A landscape with many peaks, sampled at points; each row gives a point and its height.
From any point a climber takes the steepest step (rise divided by distance) to one of its 2 nearest points. It stops when none of these is higher. Distance is the straight distance between rows; heights are no part of it.
Pip height 49.3: [110 144  79 127  95 134  97 142 176 156 172 104 135 154 105 107 135 119
 141 113  67 109]
mab height 32.9: [166 124 180 168 126 114 177 124 104 107 116 124 147 159 132 121 103 125
  89  71 172 144]
mafiv height 36.1: [109 140 148 121 131 142  98 123  66 136 127 184  92  85 149 168 145 179
 109 145 136 101]
kede height 47.9: [134 144 105 147 126 167 157 116 155 158 155 155 129 141 122 177 164 150
 174 144 142 120]
fiv height 44.0: [150 151 155 174 130 157 159 101 147 147 172 179 142 169 146 171 171 159
 132 126 146 119]
fida height 45.5: [148 169 183 146 151  90 119 139 124 113  44 119 109 109 141 148  81 112
 163  72 124 143]
neb height 22.7: [102 116 163 152 113 121 157 138 169 144 109 113 155 165 103 114 129 128
  91 106  91 107]
pesas height 20.8: [113 140 143 105 137 115  87 132 147  73 111 102 138 132 121 105 120  95
 210 148 125 172]
vomi height 23.8: [106 101 118 128 108 124 179 124 122 193 119 166 116 108 127 161 131 115
 103  98 183 111]
fesek height 56.5: [116 169  67 112 100 148 157 108 184 133 172  95 140 164  91 130 133 131
 171 148  78 116]
Rolol height 32.5: [156 115 179 132 154 105 100 158 136  76 106 117 154 158 144 108 165 130
 147 112  95 149]
sigu height 54.4: [ 90 145 124  72 133 128 124 132  93 102 121 106 135 119 132  97 150 164
 176 140 113 155]
kubip height 42.1: [143 161 128  56 140 124 110 184  66 151  82 148 169 106 141 128 139 121
  68 146 140 108]
nare height 50.9: [166 155 179 148 138 104  81 164 122 108  87 124 127 108 142 111  97 111
 168  58 138 192]
Pineb height 47.7: [170  96 103 150 115 147 105 119 200 111 142 129  75 116 129 152 111 126
 192 143 101 131]
tev height 34.4: [131 122 169 149 135  87 191 144 100 124 101 120 193 108 120 103 116 141
 144  66 173 199]
Kozu height 51.6: [130 124 157 132 162 128 162  92  78  85  91 165  98 123 151 180 108 151
 138 169 130  93]
ker height 72.4: [121 154 107  74 154 139 101 176 132 148  94 101 109 121 152 111 153 121
 144 124 126 123]
fike height 26.2: [ 57  92 140 116 109 151 155 113 100  94  85 103 125 113 110 122  84 171
 135 123 122 119]
tof height 51.7: [ 63  86 103  95 104 151 157 141  89 136 127 159 117 121 110 187 112 140
 106 189 109  72]
Tafaf height 42.8: [ 96 133  93 116 101 146 186 155 117 166 167 135 140 165 124 147 187 151
  95 121  81 102]
pireg height 38.3: [153  86 116  93 110 106  90 137 177 124 128 122 128 138 127 115 123  80
 123 126  84 102]
Fas height 21.5: [127 150 141 146 189 106 174 103 163 131 107 110 124 132 150 141 164 122
 165 145 136 156]
Bibob height 35.1: [156 100 101  67 119 109  95 134 134 145 124 130 133  98 139 107 145  74
  98 141 127  98]
gutav height 41.8: [135 114 163 100 149  62 156 114 110 128 116 108 179  89 138  67 131 129
 125 137 157 191]
rivu height 52.7: [106 166 144 124 150 115 219 161 125 159 124 117 164 147 120 127 172 145
 107 119  96 143]
Pudav height 32.7: [110 139  54 139 147 143 149 112 132 134 188 121 140 171 111 138 144 101
  89 187 111  73]
zofe height 31.0: [147 119 133  83 111 131  71 154  93 156 153 176 144 112 147 101 173 127
  65 134 144 109]
Met height 29.2: [115  78 107 169 115 134 152 121 181 116 138  90 113 119 124  98 106  96
 110  79  99 153]
vesod height 20.0: [111 120 148 129  90 153 111 170 155 121  96 108 147 175  96 129  97 117
 117 104 130  90]
riko height 25.4: [149 114 178 105  91 142 116  93 123 102 114 158 145 128 142 139 111 146
 195  94 151 144]
non height 38.0: [124 100 129 170 123 136  97 144 145 129 179 156 130 168 147 127 169 129
  56 150 102 108]
vapag height 43.3: [134 116  43 138 120 169  71  96 134 190 190 149 125 111 105 147 130  99
 139 161 162  95]
Lep height 40.7: [135 154 141 136 117 178  95 129 147 119  93 144  98 124 112 179  92 173
 194 151 146 115]
bik height 43.1: [117  80  65 107 127 188  92 107 115 149 164 164 118 120 110 174 121 115
  97 178 169  85]
masir height 32.0: [128 118 105 147 116  98 154 105 165  82 171  70 160 139  97  74  96  65
 154 123 117 182]
kopo height 47.1: [176 115 191 107 133 105  69 130  76  61  55 118 140  92 144 106  97 113
 122  99 111 126]
Vasul height 39.6: [136 133 120 163  97 120  99  95 197 123 184 107 123 128  98 131  94 100
 220 173  78 161]
zaror height 39.2: [114 152  57 146 132 140 146 153 122 175 181 124 111 145 132 130 191 132
  68 121  88  90]
Ket height 33.9: [140 115 134  90 105 144  66 135  71 141 124 182 136  96 136 147 122 102
  54 133 156  63]
buvon height 14.0: [ 95 155  94 154 114 141 160 123 149 136 172  85 128 128 130  74 160 164
 137  90 111 177]
zariz height 67.9: [153 110 179 128 109 116  91 163 120 120 130 130 157 135 151  96 133 154
 106  68 144 154]
Mado height 17.0: [115 145 123 138 171 112 161 175 121 115 109  74 137 129 138 102 158 162
 127 107 119 177]
sogus height 75.5: [173  84 109 128 134 122 153  92 154 105 187 153 118 151 162 141 159 122
 141 151 113 113]
sil height 66.6: [163  70 144 118 141 137 115 111 136  90 138 169 116 137 152 152 127 112
 126 184 116  90]
Vore height 45.2: [101 129 137 146 103 150 112 132 128  84 154  93 137 115 132  92 127 146
 198  82 131 197]
govu height 73.1: [100 116 104 167 123 160  86 138 144 161 129 144  97 109 123 167 137 147
 121 166  99  79]
per height 41.4: [154 145 158 139 149 122 144 148 152 132  80 140 100 122 154 158 120 137
 175  77 136 142]
gobuk height 59.0: [152 106 155  93 100 103  91 159 133 167  98 158 134  95 138 108 131 116
 123  66 121 148]
San height 51.3: [112 158 149 168 121 129 121 180 119  67 114  83 152 132 130 117 127 124
 188  62 136 218]
Gato height 45.1: [149 136 117  90 163 146  85 142 132 113  89 131 122 152 134 142 122  75
 114 153 178  82]
Lutob height 49.6: [152 157 161 124  99 135 160 152  95 166 104 168 145 151 129 159 147 161
 106  71 142 122]
mar height 32.3: [109 136 130 144 171 114 153 146 112 145  93 150 114 131 128 162 130  85
  72 161 160  88]
valo height 28.3: [122 136 122 147 117 139 182 120 168 167 139 121 106 124 132 136 144 123
 141  76 153 160]
nesu height 27.7: [138 138 167 129 148 109 197 174  60 126  97 123 152 132 126 131 102 141
  19 134 178 151]
Rok height 53.3: [146 124 149  92  87 138  46 139 148 149 129 158 126 104 143 116 135 126
 161  94 118 130]
fabos height 55.9: [161 156 125 136 176 109 134 169 119 190 121 141 139 138 143 124 166 120
  72 141 181 136]
Kaguf height 11.5: [129 161  63  57 124  93 121 153 118 200 132 115 166 108 111 103 147  81
 104 140 150 130]
sav height 32.4: [103 139 100 111 162 125 186 192 107 140 145 104 112 125 142 118 153 124
  50 151 144 127]
Mota height 33.3: [144  98  79 142  91 125 132 103 166 121 192  90  99 118 117  84 114 106
 149  85 108 162]
Mozo height 47.3: [149 143  40 126 102 147  54 127 169 183 173 147 114 106 108 138 134 114
 167 139 117 100]
Buze height 26.0: [160 172 152 168 143 140 150 104 118 151 123 174 103 132 143 172 123 144
 134 113 213 108]
Mokeb height 7.2: [117  85 135 173 139 106 167  90 159  99 138 129 115  87 131 126 127 123
 186 106 112 163]
nofel height 41.6: [116 138 127 140 109 180 124 147  94 142 142 166 118 154 137 165 151 170
 116 124 177  85]
mifop height 62.1: [150 113 115  41 107 140  77 111 113 103 146 131 126 106 153  82 137 104
 156 129 158 137]
fimez height 30.0: [135 143  45 103 138 127 151 108 128 132 179 133 132 140 116 149 141 108
 153 199  85  81]
meb height 26.1: [134 132 163 200 161 130 151 137 108 108  90 119  85 136 148 148 107 161
 106  88  96 113]
vanos height 30.1: [ 93 118  66 111 140 141  97 118 118 137 156 118 125 137 128 143 143  93
  74 212 113  57]
pimep height 5.7: [124  96 124 142 141  88 148  83 156 124 151 115 136 121 132 117 161 121
 152 126  68 139]
lav height 33.6: [ 87 131 143 134 140 132 143 121 113 114 128 110 117 146 123 103 128 160
  93 132 162 144]
puzez height 39.4: [114 128 128 136 124 123  80  79 162 177 128 133 133 115  97 116 126 100
 117 167 160 115]
Sulil height 25.8: [156 106  76 149 161 126 141  94 179 151 169 124  90 107 133 169 137 129
 173 196 107  99]
vorel height 58.4: [130  55 119 138  91 145 150  71 128  86 181 136 132 115 120 114 114 167
 172 133 113 148]
Segip height 73.0: [111  94 164 144 100 132 159  90  95 139 105 179 114 115 124 173  83 132
  86 124 147  75]
vos height 64.2: [ 69 144 110 148 142 140 122 150 155 172 103 120  83 114 123 143 156 160
 135 137 100 108]
natet height 29.6: [ 77 136 113  96 166 123 146 168  58 152  85 156  96  88 135 172 126  96
  61 170 145  94]
zimoz height 29.9: [162 129  49  92 152 129  93  94  97 131 192 167 116 123 140 135 158  87
 126 186 157  85]
pobe height 44.3: [130 149 160 118 129 123  79 101 135 160  79 151 142 118 104 129 105 106
 125 128 188 116]
sezad height 55.8: [170 135 177 125 131 131 110 112  79  94  80 170 101 133 145 160  98 142
 117 129 125  74]
bigul height 56.8: [115 167 131 104 140 129  60 155 127 191  76 153 169 108 115 145 164 101
 106 130 129  94]
Bimud height 32.8: [ 89 141  85 155 123 183 148 104 172 137 150  94  82 113 122 135 123 171
 175 153 136 159]
dal height 41.3: [141 128 132 102 157 142 104 142  94 106  95 122  73 119 157 142 106 111
  73 154 201  98]
lole height 37.5: [160 117 166 123 131  71 151 176 105 137  91 117 201  86 135  83 110 146
 128 100 138 212]
soru height 46.2: [188 140 174 149 158  91 155 195 139 153  92 134 175 140 148 113 139 147
  96  94 114 157]
vibi height 35.4: [124 123 109 103 128 107  77  67 114 179 162 165 153  92 118 109 159  93
 114 186 165 110]
vol height 36.2: [141 120 177 174 125 124 104 118 164  74 136 128 130 153 130 135 133 125
 186 116  86 144]
gupof height 12.9: [138 104 116 175 167 120 152 133 135  84 172  95 122 125 166  71 164 142
 125 101 131 188]
dubef height 56.0: [ 70 162 105 105 112 149  80 160 151 171 102 114 110 119  99 116 134 155
 161 113  89 134]
godor height 15.7: [124  95 141 130 115 120 110 180 133  69  91  81 143 133 114  83  78  89
 140  57 131 175]
zuba height 38.1: [ 91 149  94 125 139 162 117 157  88 167 156 160 130 130 123 166 157 130
  73 148 169  93]
fopop height 60.0: [175 156 146 114 105  89 134 138  24 139  55 157  96  93 147 154  66 126
  34 111 115 111]
buzen height 27.5: [ 89 100  97 125 178 145 119 144 105 104 134 144  80 130 142 160 136 110
  60 201 115  77]
Terin height 40.6: [114  84 135 163 102 108 116 132 119  40 153  94 165 122 124  84 124 113
 207  80 124 200]
zuro height 62.6: [143 181 135  95 187  99 105 189 111 162  90 133 109 123 156 129 160 134
 110 129 156 132]
Kebot height 19.2: [135 152 168 144 192  86 181 154 131 108  81  96 142 119 144 113 148 128
 165 107 123 172]
temi height 35.7: [ 91 129  99 114 160 127 133 169 133 143 122  87 112 135 129 114 163 114
  63 161  95 106]
muz height 38.2: [125 164 152 162 130 142 118 158 156 145  70 142 107 137 124 170 121 142
 178  94  91 103]
Mubun height 24.7: [111  99 153 195 159 123 138 121 147 100 118 130 105 132 142 148 148 145
 106 142  74  99]
fis height 10.7: [150 103 163 189 160 110 106 120 132 101 135 120 104 119 163  96 132 137
 115  89 156 174]
Bizos height 38.6: [ 97 105 153  99 109 138 108  86  94 105 116 157 126  86 129 139 135 190
 173 162 106 133]
Dob height 37.1: [133 104  88 104  77  98 114  83 152 121 187 111 122 117 116  93 110 110
 186 119  71 151]
fuf height 47.4: [ 81 106  78 118 119 194 130 146  73 119 163 166 116 128 120 209 123 132
  93 208 159  75]
Gozod height 20.5: [153 149 114 116 123  85 145 113 186 168 149 101 138 122 123 103 129  62
 170 117 141 178]
lasaf height 53.7: [179 102 148  88 111 115 116 155 115 162  76 148 122  91 150 132 106 111
  80  75 116  92]
Niva height 37.9: [191  97 148 112 178  85 149 146 149 100  96 103 152 134 144 104 119  84
 109 123 123 149]
zak height 24.6: [101  83 108  89 138 130 152 123 133 116 109 128 116 108 135 143 125 116
 138 151  97 105]
vipi height 29.4: [ 99 131 157 134 151 126 144 140 136  70  84  62 152 151 109 118  96 110
 157 118 136 146]
tiset height 36.5: [159 108 110  73 114 170  49 107 110 138 113 178 143  82 135 155 130  91
 112 127 137  73]
vazon height 35.2: [ 96  91 123 117 118 140 113 133 101 133 147 164  85 107 168 132 150 157
 101 144 133 112]
rab height 45.0: [112 158 126 133 128 171 179 158  97 132  99 137 108 163 124 189 121 166
 129 110 161  93]
faf height 37.3: [109 109 145 160 139 162 101 106 169  90 122  88 118 158  97 127  98 120
 159 185 130 127]
tared height 36.8: [ 97 114  84 133  97 170 137 101 151 113 162  94  92  98 101 134 102 159
 225 125 115 180]
sen height 31.4: [109 115 165 145 136 116 192  90 101  94 112 120 158 121 129 121 124 155
 153  97 159 171]
lutu height 59.4: [139 163  54 109 103 127 168 128 135 160 189 152 128 136 126 130 174 163
 172 114  79 116]
mezen height 42.4: [161  81 141 141 102 144  77 137 152 117 153 140 127 153 143 125 140 108
  93 106 121  92]
zakug height 43.4: [130 131 131 172 117 155 114 108 211 125 133 123 116 120  95 168 109 136
 222 167  84 161]
reb height 51.0: [176 136 153 120 167  95 134 179 119 186  79 149 167 123 134 134 124 111
  61 119 144 119]
pato height 60.3: [165 104 160 106 139 134  74 126 106  91  97 184 107 121 150 147 133 117
  83 150  99  59]
kup height 36.6: [125 163  80 128 146 133 136  95 155 150 169 113 143 177 101 138 147  94
 124 178 163 109]
Relun height 65.1: [145 120 165 150 100  97 155  96  39 121  75 162 121 124 118 163  74 130
  61 119 108  93]
kuliz height 57.0: [138 168  91 106 123  88 163 145 129 103 181  68 166 136 117  63 133 133
 165  89 104 210]
Fivet height 39.1: [123 101  90  97 111 175  54 114 133 137 117 149 127 100 103 149 101 102
 130 166 153  62]
nizi height 64.5: [100 102 132 131 110 170 153 111 122 143  88 131  95 118 112 181  71 133
 114 137 167  90]
parur height 28.5: [ 93 110 147 113  94 117 177  97 129 119 124 104 168 134  99 113 112 112
 153 101 157 173]
Kas height 36.7: [ 97 153 122 161 114 169  96 129 167 153 131 122  83 112 118 148 107 160
 174 114 163 135]
vefu height 29.5: [ 47 110 117 152 126 159 157 123 122 102 121  70 134 142 110 103 127 169
 112 132 100 128]
Donu height 27.8: [149 111  71 140 177 132 119 101 123 138 167 143  93 106 144 160 156 101
 125 199 138  90]
Binos height 34.8: [159  96 149 113 155  86 167 137 130 113 101 133 157 150 145 134 140  83
 104 149 105  89]
robag height 21.7: [101 149 160 140 114 176  99 105  68  93  79 131 100 145 111 149  72 183
 126 143 148  94]
Vifi height 29.7: [137 120 127 109 162 115 218 201  82 123 107  99 115 128 140 128 118 133
  56 113 155 153]
Mutot height 53.0: [128 148  72 104  84 138 144  90 150 186 170 159 138 120 107 147 141 136
 175 150 116 115]
dav height 72.3: [159 135 129  80 104 119  87 138 123 132 163 138 145 119 135  88 135 109
 166  95 178 185]
Dez height 53.2: [167 141 141 106 149 112 100 185 146 148 120  91 176 145 126  63 115 122
  94 123 173 191]
debop height 51.1: [102 144 115 105 125 117  96 133 139 156  81 128 156 127 100 135 138 120
 124 153  99  87]
fip height 22.0: [ 91 100 114 194 140 142 145 102 157 145 154 125  89 124 130 131 136 140
  76 160 104 123]
saz height 32.2: [129 117  91  62 135 136 106  95  76 144 171 181 136  76 150 143 158 100
 114 186 157  95]
nif height 31.1: [163 189 170 144 168 113 122 166  69 113  83 137 106 154 157 145 118 153
  64 121 162 124]
zelak height 34.1: [162 148 179 158 180  89 134 122  59  69  77 126 121 139 158 126  99 148
  91 117 171 153]
tudit height 40.3: [109 130 104 108 145  97 152 135 153 129 125  65 141 145 109  79 135 103
 101 156 107 140]
kamus height 58.7: [140 142 162 170 122 113 124 178 147 112 124 110 146 148 126 106 134 132
 141  55 131 185]
lus height 20.9: [105 104 146 134 142 159 157 144 129  78  70 109 109 150 121 166 108 161
 140 150  78  85]
kevum height 51.2: [141 107 103 136  93 167 132  68 138  97 208 127 124 140 101 112 121 175
 166 196 123 130]
kulu height 27.0: [ 86 124 127  70 155 130 140 137  86 101  72 120  96  99 137 142 114 120
 103 157 129 101]
maleb height 38.7: [127 135 135 136 101 175 109 136  46 135 151 201  98 117 142 189 109 181
  99 127 165  80]
safem height 46.9: [105 150 112 146 143 142 213 132 153 147 167 133 137 157 146 142 191 155
 114 123  61 137]
dobat height 51.4: [162 100 185 107 110 138  81  96  89  55  75 145 134 135 146 139  82 135
 129 117 131 104]
moni height 60.1: [139 159 109 116 115 108 171 148 134 169 160 119 185 164 118  93 190 128
 104 114  97 161]
letak height 23.9: [ 94 151 171 192 134 117 134 126 117 108  49  98 101 134 108 144  81 171
 136  85  98 109]
sozet height 49.8: [139 160 182 102 119  96  89 130 101 150  49 138 159  84 116 104  90 126
 107  92 154 137]
zab height 25.5: [ 93  87 152 175 111 143 138 148 136 118 115  90 131 133 126  97 111 124
  73  76 111 125]
disig height 28.4: [124 163 177 154 183 114 119 137 113 110  72 120 111 138 145 150 129 164
 110 136 118 114]
nubef height 78.6: [132 117 103 139  80 166 178 117 157 111 199 117 140 178 132 107 150 138
 125  86 147 144]
Lufur height 25.6: [126 139 100 109  96 137 154 125 139 200 137 136 148 141 118 140 149 110
 131 104 185 127]
fumu height 66.1: [139 182  86 128  90 163 159 121 168 130 200 113 147 187 118 113 149 132
 165 102 110 153]
zino height 46.3: [159 147 164 107 159 103 123 199  64 148  75 153 151  93 152 118 111 141
  17 135 130 118]
Fivo height 27.4: [143 133 140 142 138 109 158 140 170 102 125  69 172 141 110  76 107  81
 130 110 167 215]
Zuto height 45.3: [ 92 105  96 133 114 130 151  70 146  86 190  98 144 139  95 102 111 152
 135 184  89 124]
dodud height 29.0: [134 144 184 180 162 107 173 146  68  96 137 175 106 143 159 160 154 157
  52 129 112 134]
kol height 47.0: [101 176  69  80  92 121 100 122 142 176 174 131 125 117 118 122 137 127
 199 135  94 149]
zuve height 39.3: [126 114 162 153 129  86 158 119 138 185 144 152 151 115 121 126 162 121
  70 118 120 139]
veg height 35.9: [127 171  42 129 125 135 119 162 140 197 185 128 148 143 126 119 188 119
 112 117 129 112]
luv height 27.9: [154 143 182 116 113 128 138 115  60  76 100 144 136 122 146 137 106 168
 171  67 163 160]
bedi height 16.9: [132 210  74  83 127  78 159 140 163 175 156  93 156 121  99  99 133  91
 156 123 119 168]
Bufe height 23.6: [102 146 161 125 122 133 118 120  95  98  64 112 109 122 100 133  83 155
 158 114 131 117]
pup height 31.3: [130 145 185 176 176  95 168 134  38  87 123 145 134 129 156 118 129 175
  70 125 151 162]
Tek height 36.0: [166  94 152 165 143 131 165 129 136 115 145 138 119 154 168 145 139 117
  90  98 155 123]
pugas height 25.9: [124 111 155 159 151 121 142 113 177  98  81  91 107 126 119 144  73  77
 160 125 137 132]
segeg height 42.0: [ 93 113 140  62  78 149  88 100  89 130 119 155 139  91 135 114 136 155
 142 127 117 114]
Ridef height 62.0: [ 88 156  81  69 131 131  97 152 140 120 118  99 115 125 124 103 158 147
 173 136  72 135]
sisa height 51.5: [169 108  90 108 113 155  72 127 165 135 134 157 102 110 137 165 135 105
 183 143 114  95]
batez height 57.3: [168 138  86 123 130 137 107 136 173 156 162 136 122 157 141 126 164  91
 158 118 144 130]
vizik height 39.5: [ 89 123  94 127 132 106 135  73 137 112 165  67 133 137 102  67 111 104
 116 170 113 128]
viv height 39.0: [103  92  68 110 107 137 109 109 119 148 180 121  77 108 134 109 133 136
 103 153 143 105]
fuso height 49.9: [175 105 131 109 126 141 100 154 134 121  75 129  87 123 151 153  99  97
 108  98 128  67]
Vorum height 70.1: [134 166  81  90 114  88 179 140 128 133 186 113 155 149 131  88 165 144
 146 103  73 156]
mima height 46.0: [ 81 130 113  69 100 152  86 120  94 141 121 149 149 111 109 129 155 139
 122 188  85  82]
Koso height 26.7: [130 114 163 176 170 127 171 120 121 102 140 168 110 157 155 181 144 137
  85 166 101  96]
difu height 79.5: [156 159 198 161 114 114  76 167  96 138  87 126 118 128 134 112 109 159
  94  63 139 146]
zil height 46.4: [166 140 132 133 133 139 127 131 117 108  52 110  83 144 129 152  55 106
 110  89 156  83]
Sepot height 23.3: [138 133 146 105 139 109 118 106 173 126 103 115 129 128 112 124 109  78
 178 141 140 142]
Tano height 16.8: [ 97 147  73 155 133 132 173  89 157 128 197  86  95 121 128  81 141 139
 114 128  72 134]
Naki height 37.6: [138 108 159 121 146 127 132 117  79  94 113 140 106 111 152 113 101 140
  99 119 177 129]
Ton height 35.5: [131 165 132 185 115 115 129  89 214 128 179 114 142 149 106 111 125  96
 174 133  68 161]
Med height 54.5: [155 174 166  96 114 116 135 178 121 169 101 135 178 139 124 127 134 137
 132  91 170 149]
Zesod height 43.5: [117 122 172 169 107 117 115  95 146 168 134 164 152 125 123 148 151 162
 117 118 104 132]
zik height 17.9: [114 111 149 120  96 152 100 153 146 102  88  93 116 141 107 120  69  96
 144  74 152 134]
zub height 23.5: [146 105  92 175 148 140 186  74 189 110 185 112  91 125 132 138 122 129
 135 179 105 130]
Tok height 41.5: [ 93 168 105 106  87 138 106 138 159 133 158 105  93 112 118 129 110 118
 222 127 118 180]
nibu height 41.1: [131  79 141 118 107 169 111  90 162  90 122 123 128 130  99 151  86 144
 191 188 126 119]
defo height 64.3: [ 88 155 112 146 155 144  53 138 128 187 111 165 131 102 126 168 160 147
 112 160 136  78]
peves height 25.7: [ 95 125 130 117  70 152 174 103 159 126 139 120 168 152  92 131 114 134
 178 107 107 148]
rezan height 30.4: [153 135 181 184 109 114 157 117  64  80  91 119 157 146 121 124  82 152
 134  49 157 162]
Gane height 45.4: [122 126 109  86  92 145  85  79 142 123 155 141 124 110  98 126 116 138
 197 182 129 134]
fuvu height 35.0: [127 125 148 157 137 136 126 153  85 157 126 187 111 123 137 172 140 127
  43 136 141  87]
fik height 32.6: [153 163 145 171 159 105 157 174  80 176 116 185 112 123 148 177 143 138
  44  96 148 117]
Pado height 48.2: [138 114 148 162 100 135  58 116 168 159 155 164 130 118 136 139 147 153
 158 106 113 127]
zovip height 57.2: [ 73  81 107 121 105 185 137 114 123 139 122 119 104 110 108 153  92 160
 119 188 140  82]
ras height 43.6: [106  81  95 126  82 152 100 136 157 139 157 109  97 121 121 102 119 142
 119 117  94 111]
Fupe height 22.8: [102 116 107 106 120 147 165 127 150 125 108 123 117 147 113 167 141 150
 175 171  81  94]
matub height 61.9: [155 171 142  90 143 114 106 184 127 149 130 116 158 148 129  95 146 116
 163 103 176 194]
seri height 31.2: [118 141 134 193 116 145 146  98 197 168 153 123 127 141 110 133 137 111
 137 120 129 155]
Pog height 31.9: [114  79 120  78  99  88 128 106 122 156 126 103 145  89 121  94 117  96
  83 140 126 130]
getil height 48.0: [135 138 129  97 155 168 138 136  91  79 104 150 104 141 149 182 124 142
 142 191 150  81]
Seb height 33.0: [111 100 169 153 134 121  91 108 135  64  95  96 157 160 106  93 102 119
 132 137 126 136]
sadep height 47.6: [104 128 156 112 150  94 111 111  92  84 135 109 173 114 122  68 148 150
 147 148 126 184]
ges height 44.2: [105 141 186 128 125  98  88 120 108 136 100 127 170 109 114  91 126 137
 139 125 136 163]
Nub height 41.2: [128 125 105  93  89 107 103  87 176 139 150 125 138 110 105 134  97  85
 221 167  79 137]
Gera height 65.2: [195 137  86 120 142 106 155 105 162 120 204 134 128 172 150 101 165  93
 132 116 124 148]
vibib height 51.8: [170 139 116  92  81 126 101 144 160 135 170 139 158 168 119 115 141  88
 183 115 106 140]
vese height 28.6: [118 147 174 159 147 131 162  96 109 139 105 140 124 131 113 145 105 157
 168 102 192 146]
Bev height 32.1: [143  94 181 147 152  90 171 106 121  96  81 138 135 131 149 145 105 113
 122 119 103 104]
poso height 66.7: [125  69 124 150  91 157 188 101 128  71 178 122 145 149 139 119 127 144
 157  80 128 154]
Pir height 35.3: [105  62 123 135 111  85 164 102 132 161 154 132 121  88 135 100 136 126
  73 117 106 146]
Zit height 39.7: [163 111 171 195 139 137 136 112 169 101 151 149 140 179 148 144 152 138
 139 103 119 144]
nat height 55.3: [146 164 167  98 103 112 128 133  47 167  69 162 139  93 122 131  82 135
  61  98 166 112]
pebo height 36.3: [149  96 156 140  99 112 141 110 157  68 158  96 181 156 113  95 116  91
 172  88 120 180]
Folop height 15.0: [138 124 122 111 148 106 134 169 106 104 160  99 141 135 163  73 173 166
 102 122 124 174]
gev height 42.5: [176  74 162 109 135  88 109 148 110  87  90 111 163 101 133  73  92 115
 103 102 115 152]
rutiz height 13.9: [120 208  50  97 143  99 123 123 146 200 157 104 135 117 103 104 146 101
 145 149 158 129]
Tibut height 46.8: [149  95 146 116  88 127 123 113 143 134 157 154 158 179 117 114 142 118
 131 117 129 117]
nad height 19.5: [ 82 132  80 157 145 114 151  94 142 152 178 115  91 110 120 130 152 149
 118 188  73 109]
res height 8.8: [149  90 161 174 137 110 120  97 159 127 139 151  88  93 161 133 119 142
 168  83 131 161]
lapi height 46.1: [142 148 117  90 162  83 108 172 146 137 111  73 154 123 134  60 136 106
  95 164 128 169]
Luzef height 13.7: [114 184  68 166 107 123 133  90 161  93 219  78 104 140  95  83  98 149
 150 135  83 144]
nipon height 44.5: [144 160 137 106 151 175  96 160 108  98  72 131  86 144 150 164 121 143
 164 138 143  98]
fuzil height 40.8: [131 152 121 114 147 158  87 120 148 112 136 118 144 183 102 117 133 103
 135 183 174  96]
Bebuz height 23.7: [140 156 140 181 184 128 143 104 166 156 128 145 102 140 143 158 160 120
 135 145 176 128]

Call two points neighbours if one is among the 2 nearest of the other. Go from one point of each pair to the other, from neighbour to neighbour, staying as high as possible. Name the lowest point that can't be avoided.
nubef, sogus: Bibob
Segip, sisa: bik
nubef, Segip: vizik
govu, Gane: Vasul
Ridef, dav: soru
Ridef, govu: dubef
